A landscape with many peaks, sampled at points; each row gives a point and its height.
From any point a climber steps to the highest of the 2 points nearest to it. It stops when none of these is higher. Distance is the straight distance between rows; heights are no part of it.
dos h=43.1: [  2   5 -24  24 -17  16  -6 -18   5  -2   7   9  33  20  -1 -22  16  -7
  10 -11]
dizi h=56.3: [-22  -6 -25  25 -30   0   5 -21  -5 -38  10   5   5  17  -2 -27  16  -4
   1  11]
gesiz h=45.7: [  8   1  -2 -15  21   1  39  39   9 -21  29 -35  -5   2  -5  -1   5  -9
  -5 -16]
raso h=45.4: [ -2  -6  -2   4  -5   7  15 -10   1 -38   5 -32   5  13   7 -17  22   3
   0  11]
Rino h=14.7: [-15  -8  17 -12 -14 -29 -17 -15 -16 -19 -37 -22 -31  -2  23  16  -5  13
   4  29]
mez h=83.1: [ -8  13 -19  29  -9  -2   6  -6  -7 -36  26   1  20 -10 -28 -46   4   3
 -39  -4]
mer h=22.1: [-37  28   2  -1 -13  -1 -14 -27  21  20  -8  19   6  -5 -19   4  19  18
 -31 -14]
Mur h=7.2: [ -9  10 -14  15  -7   1  16  -1   2   8   4  15 -30  23   8  13  21  -1
  -4  -4]
zakub h=24.0: [ 12 -14  11  -1 -39  24   7  -1  13  22  -3  -5 -31  20  11  34  22 -22
  14  19]
Diru h=31.4: [ 57 -15  29  -6 -20  21  -3   8   5  20  -7 -45  13  -6  25  11   5 -25
   6   6]
vila h=81.3: [  9  -6  -4  27 -33 -43 -35  -8 -20 -12 -23   1 -27  -1  29  10  -7  -9
 -12  13]
mafef h=8.1: [-16  -6   4 -31  19  26   3  -7  11  23 -16  24   0  -1  -5  25 -23  22
  30  32]
tel h=2.9: [-24  -5  14   6   9 -28  -5  10  -8  11  -5  18   2  -5  -5 -12 -23   0
  31  13]
Bel h=34.6: [ -4 -20  -2 -17  17   9  16   3 -24 -38   6 -52  28   2   7 -28  -5 -18
   6  -6]
kote h=33.5: [ 32 -11 -30  32 -13  14   7  18  -2  -4  30   4   4  32  -2  -5  11 -36
  20 -15]
Bima h=62.8: [ 21  -1   2  29 -18 -34 -36  -8 -15   6 -17  12  -1 -11  25  -1 -15 -12
  -9   3]
nati h=34.4: [ -6  16  -1   8 -25  11 -31 -35   9  14 -28   9  18  -9  -1   0  15  12
 -10  11]
sabu h=36.1: [-11  22 -14 -21  31  15  25  16  20   8  10  17   0  -3 -25   6  -2  25
  23 -19]
migeg h=15.8: [-13   4  -5 -12 -17  17 -15 -11   5  40 -23  40 -15  13   4  43 -22  14
 -21  20]
loril h=63.1: [-35  -2 -27  28 -17   1  14  -6  -3 -32  24  11   8  15 -17 -37   4  -9
  10   8]
rugek h=48.8: [ 29  11   4  23   5 -16 -20   8 -14  25  -6  20   4  -9  15  -1 -22  -5
  -4  -1]
livef h=41.7: [-18 -24  -3 -23  22 -23   0   0 -39 -24   3 -14  10 -31   0 -27 -14   9
 -31 -32]
lale h=9.1: [ -5   0 -20  20 -17  -1   1  -4  -4  17   4  32 -23  31   9  14   3 -17
  21  -4]
ditu h=51.7: [ -8 -16   8  -1   1  -9  26  11  -3 -34  14 -36 -13   7  13  -8  14  -9
  -1  10]
bipa h=10.8: [-27  -5  22 -10 -14 -43 -27 -17 -17  -9 -35  -2 -21 -22   5   2 -12  21
  -7  23]
vunis h=60.0: [ 18  23  -5 -25  30  35  24  12  31   2  12  -6  -8  -3  -7  19  18  21
  -3 -20]
fud h=5.5: [-10  12 -18  17  -8   0  19  -7   7 -21  11  -1 -16  14   4  -1  32  12
 -24  -3]
Befu h=27.7: [  5  25  -9 -10  -2  33  12 -23  15  20   0   3   2  18   0  14  24  14
 -16 -13]
Nik h=34.5: [ -2   2  -2  28  -1  -6 -25   4   4  18   2  23  33  -2 -12 -23  -2 -12
  16  -7]
vis h=74.8: [-53  -4  -9  21 -16  -9  -1 -11   6 -16  16  21  15   6 -29 -32  17   0
  -4   2]
nupo h=35.7: [-29 -28  15 -27  22 -30 -13  -2 -30 -18  -1 -12  19 -29 -14 -36 -15   5
 -14 -23]
nek h=2.6: [ -7   2   6 -10  26  -6   8  19  -6  22  -5  16   2   2  -8  -2 -31   2
  46  11]
vetun h=28.7: [ 17 -15   1   5  -8  19  28  34   6   6  17 -14  -1  28  -6   1  14 -31
  38   0]
gep h=25.3: [-23  23   4  -1  -1  -6 -21 -19  23   0 -12  13   3 -24 -25   0  28  36
 -39 -12]
movo h=48.9: [-19 -11  -3 -10  19 -36  14   3 -27 -35  13  -9 -19 -20   2 -18 -10  12
 -42 -24]
navu h=40.5: [  6 -12   3  -5   7  11   9 -12  -7 -40   0 -45  27   7   9 -25  11   1
   7   5]
fosak h=23.2: [-34  19  -6 -35   9  17  12 -20  28  21   0  30 -14  -1 -17  24  -3  29
  -1  -3]
fis h=61.5: [-10  11  -7 -15  27  -8  28  10  21 -32  15   0 -23 -11  -8  -1   8  29
  -5 -25]
Venu h=11.5: [-33   2  -4 -21 -14  20   5 -31   9  14 -20  12  -7  25   2  15   3   4
  39  23]
Lofa h=34.3: [ 46  -3  23  -4  11   5 -12   4 -16  22 -14 -25  -5 -10  38  20 -15 -15
 -17   5]
Boka h=39.1: [ 19  11 -10 -18  30  12  36  46   6 -13  17 -27  15  15 -14   0   4 -14
  11 -16]
dogam h=18.3: [-22   2   1 -22  -1  15 -17  -7  16  31 -24  35  -5  -9  -4  35 -21  30
 -18  28]
lafa h=41.4: [ 61 -11  -8  26 -10   7 -17  11  -4  10  12 -10   8  18  18   7   6 -34
  12  -9]
Rizi h=71.9: [ -6  22  -7 -12  22  -2  24   7  29 -14  11  12 -39 -12  -4  19  16  31
 -20 -23]
Bam h=21.1: [-38  15  -6 -33  -2  11   0 -20  24  19 -13  28 -22  -6 -10  40 -10  34
 -19  11]
Vumo h=59.0: [  7  -7  15  -1   1 -20 -15 -17 -20  -8 -24 -18   6  -9  26  -5 -11   2
   5   9]
kefim h=25.4: [-12  29 -10 -23  11  24  13 -22  28  21  -1  16   5  -4 -12  13  11  29
 -11 -15]
Loben h=42.2: [ 12  17  -3 -11  28  19  13  10   8  21   1  11  16  -3 -14   4  -6  16
  20  -5]
tega h=52.4: [ -9   7 -13 -15  24   1  41  22  11 -40  28 -21  -8   1 -13  -9   8   9
  -2 -16]
Dito h=42.0: [  1  -7  -9  35 -12 -21 -29   3  -4  17   7  33  13   2  -4 -14 -10 -22
  21  -1]
ropi h=41.6: [ 43   0  19 -15  27  24  -8   4  -7  20 -16 -21  15  -8  24  15 -25  -5
   9  12]
gekef h=50.0: [ 22   8   8 -15  27  17   3   5  -1  16 -12  -5   7  -3   6  11 -16   9
  19  11]
pudo h=85.8: [  9  27  -2 -18  21   5   8  -4  30 -10  -2  11 -23 -26  -4  19   9  41
 -24 -20]
fesuz h=25.0: [ -5 -18 -10  -5   8  10  22  15 -37 -37  26 -47   2 -10   6 -24  -6 -37
 -29 -15]
Sufur h=27.8: [-31 -22  34 -29  24 -26 -27  -7 -10 -11 -12 -12  28 -25 -24 -32 -13   9
   7  -7]
nepel h=50.9: [-10 -19 -13  36 -29 -36 -40  -7  -5   0   2  26   9   2   1 -13  -6 -23
  20   9]
sok h=61.3: [ 15  -6  19 -16   8  25  22  17  13  15   3 -14 -18   6   0  23  10  -3
  22  14]
lenug h=36.0: [ 72  -9  18  16  -9  21 -11  16   0  27   2 -21   5   5  19  17   2 -30
   1  -4]
tifif h=35.4: [ -4   8  22 -17  10 -37 -20 -12   1 -15 -15   2 -17 -41  -5   0  -3  37
 -43 -15]
sife h=30.1: [ 27 -18 -14  21 -19  16  24  37   2  -2  32  -7   2  35  -7  -1   9 -45
  28  -7]
Meb h=31.6: [ 63  -7  23   3  -5  29 -18   8   1  28 -12 -12  -5   0  26  33  -6 -17
 -14  17]
Pide h=41.5: [ -7   2  15  15 -16  -3 -41 -24   7   1 -23   2  35 -12  -9 -20  14   6
   1  10]
doka h=30.6: [  4  19 -12   3 -22  23 -12 -34  10  14 -17   6  13  10   5   4  20   6
 -10  -5]
bif h=33.0: [ 20   2   5 -16  18  23  34  44   7   8  11 -19   7  20 -17   7   7 -20
  36  -2]
Deg h=60.4: [ -9 -12   5  -7  18 -23  17   8 -17 -26   6 -27 -14   0  17  -8  -5  -1
  -8  -4]
nada h=21.8: [ -7 -11 -17  10   9  -8  17  13 -43 -34  23 -24   4  -2   9 -27 -24 -35
 -23 -13]
fubof h=64.2: [-40   1   2  25 -12 -10 -23 -12   9  -4   6  17  18   0 -24 -26  23  -2
 -17  -2]
pomit h=38.6: [ 33  -3  10  16   4 -11 -36  10 -11  44 -10  35   7 -14  11  13 -46 -15
   8  10]
ves h=59.8: [ 22  12 -23  40  -3 -10  -1  18 -14  -5  20  11  22   4  -1 -28 -11 -13
 -21 -16]
Tid h=13.5: [ -7  -9  -8   1 -24   7 -19  -9  -5  43 -14  54 -24  22   3  44 -32 -11
   3  16]
deba h=49.2: [ 47   3 -21  36   0  -6 -11  16 -12   5  14   5  12  13  17  -6  -7 -24
  -5 -19]
zupi h=50.2: [ -9  -9 -21  27 -36  -1 -15 -28   0 -22   1   6  19  15   5 -22  18  -7
  12   6]
lusa h=54.4: [ 23  10   7 -16  24  25  25  21  17   7   9 -17 -12   1  -5  18  16   8
   2  -6]
Gub h=41.8: [ -8  -3  10 -23  13 -40  -1  -7  -8 -34  -3  -2 -23 -32   1  -9  -4  32
 -42 -32]
tapeb h=21.0: [ -9  -7  -7  12   2 -21   8   1 -30 -33  14 -12  15  -5  -1 -37 -22 -11
 -15  -4]
zase h=25.8: [ 33 -15  16  -1 -44  23  26  12  15  26   7 -15 -13   1   2  22  27 -15
   8   6]
muput h=25.5: [ -2  -3  -1  13  10 -19  -3  10 -15  -9   4  -4  32  -6  -6 -34 -19  -7
   2  -9]
Giso h=27.9: [ 43  -8  22  -5 -27  22  19  11  17  14   3 -39   5  -6  11   8  28 -10
  -1   9]
Zupe h=5.4: [ -8  -5  14 -23  31   6   1  13  -1  26 -11  25  -1  -9  -6  17 -41  12
  39  28]
feson h=70.5: [-25   5  -2  12   6  -4  -7   2   7 -34  24   2  29 -14 -46 -45  10  11
 -32 -10]
lona h=61.4: [ 15 -21  36 -17 -12  -9   8  21  -3  21  -8 -23 -42  -9  28  38 -12 -16
  -3  31]
voz h=73.0: [ -2 -11  14  -9  18 -25   1  -1 -27  -7 -11 -22  -7  -8  24  -4 -12  -3
  -3  -3]
Lovo h=13.4: [-35   9  -4 -22   3  19  15 -26  13   9  -6   8   3  15 -11   3  11  15
  38   6]
kuf h=18.6: [  9  -9  18  -6 -19  -4 -17 -10  -2  -7 -31 -32 -25   0  29  22   4  -1
   4  34]
vas h=11.3: [ -5  -4  -2   5  -9   7   3   1  -7  32  -4  41 -40  26   5  38 -13 -15
  22  13]
losun h=31.0: [ 52 -14   0  12   1 -11 -42   0 -20  30  -7  17   4  -3  25  18 -43 -26
  24   8]
fimuz h=10.0: [-23  -7   1 -27  -4  29   5 -18   8  22 -17  22 -14  24   2  32 -13   4
  35  31]
laki h=51.8: [-24  -3  22  15   0 -20 -31  -7   1 -10 -10   3  24 -13 -21 -29  13   6
  -9   5]
geb h=19.2: [-50  18  -4  -9  -2   1   5 -22  22   8   6  17  12   1 -28 -10  23  19
  -4 -14]
Pigal h=38.1: [ 19  -1 -35  23 -18  22  -2 -14   2   7  18  13  21  36  -1  -7  14 -24
  22 -20]
kuvis h=70.4: [ 25  30  -5 -16  34  20   9   6  25   0   3   3  -1 -21  -7  10   5  36
 -22 -26]
kevot h=29.0: [ -1 -17 -11 -26  26  14  21  17 -28 -34  12 -50  19 -13   7 -18  -2 -20
 -21 -27]
til h=16.0: [-35   7  -3  -6   3   1   6 -16  11  -2  -5   9  17   2 -19 -16  15  18
  26   4]
bet h=7.0: [-30  -3  18   7  -9 -38 -19  -6  -7  -1 -21  16 -10 -12  -6  -5  -6   7
  10  20]
tuk h=22.0: [ 10  -7  14  -5 -27  19  -5  -2   9  10 -19 -12 -35  10  18  36  16  -9
   4  32]
Dep h=63.0: [-13 -15 -14  35 -42 -46 -34 -13 -13 -21  -8  12 -13   4  14  -9  -2 -14
   6  14]
napig h=31.9: [-26  26 -14 -12  24   5  25  15  15  27  18  36  -3   3 -31   5  -5  14
  14 -23]
Baso h=69.8: [ 10  18 -26  28   8  -2  14  17 -12 -23  25   1  23   1 -14 -32  -8  -5
 -29 -16]
kip h=29.6: [ -7  13  12   3   3 -25 -16 -12   7 -10  -9   6   2 -30 -15  -8  14  33
 -34  -6]
ver h=71.2: [ 25 -10  30 -13  -1   4  13  22   3  19  -1 -27 -26  -5  19  25   3 -11
   2  17]

Call two points neighbours if one is among the 2 nearest of the other. Go from one point of each pair to the other, from neighbour to neighbour, staying as high as possible. Name the lowest point that can't be avoided.
vis and movo -> Sufur
pudo and ver -> lusa
gekef and mez -> Meb
ver and vis -> vetun

Two climbers start at each pair of points below. Name the first point that both come to, or write never.
mafef and lale -> never
dos and Mur -> vis
Befu and Pigal -> vis
Tid and nek -> never

Where does a climber stop that starts at each point below?
vas -> vis
kevot -> voz
vetun -> pudo
sife -> vis
kefim -> vis
Zupe -> movo
geb -> movo
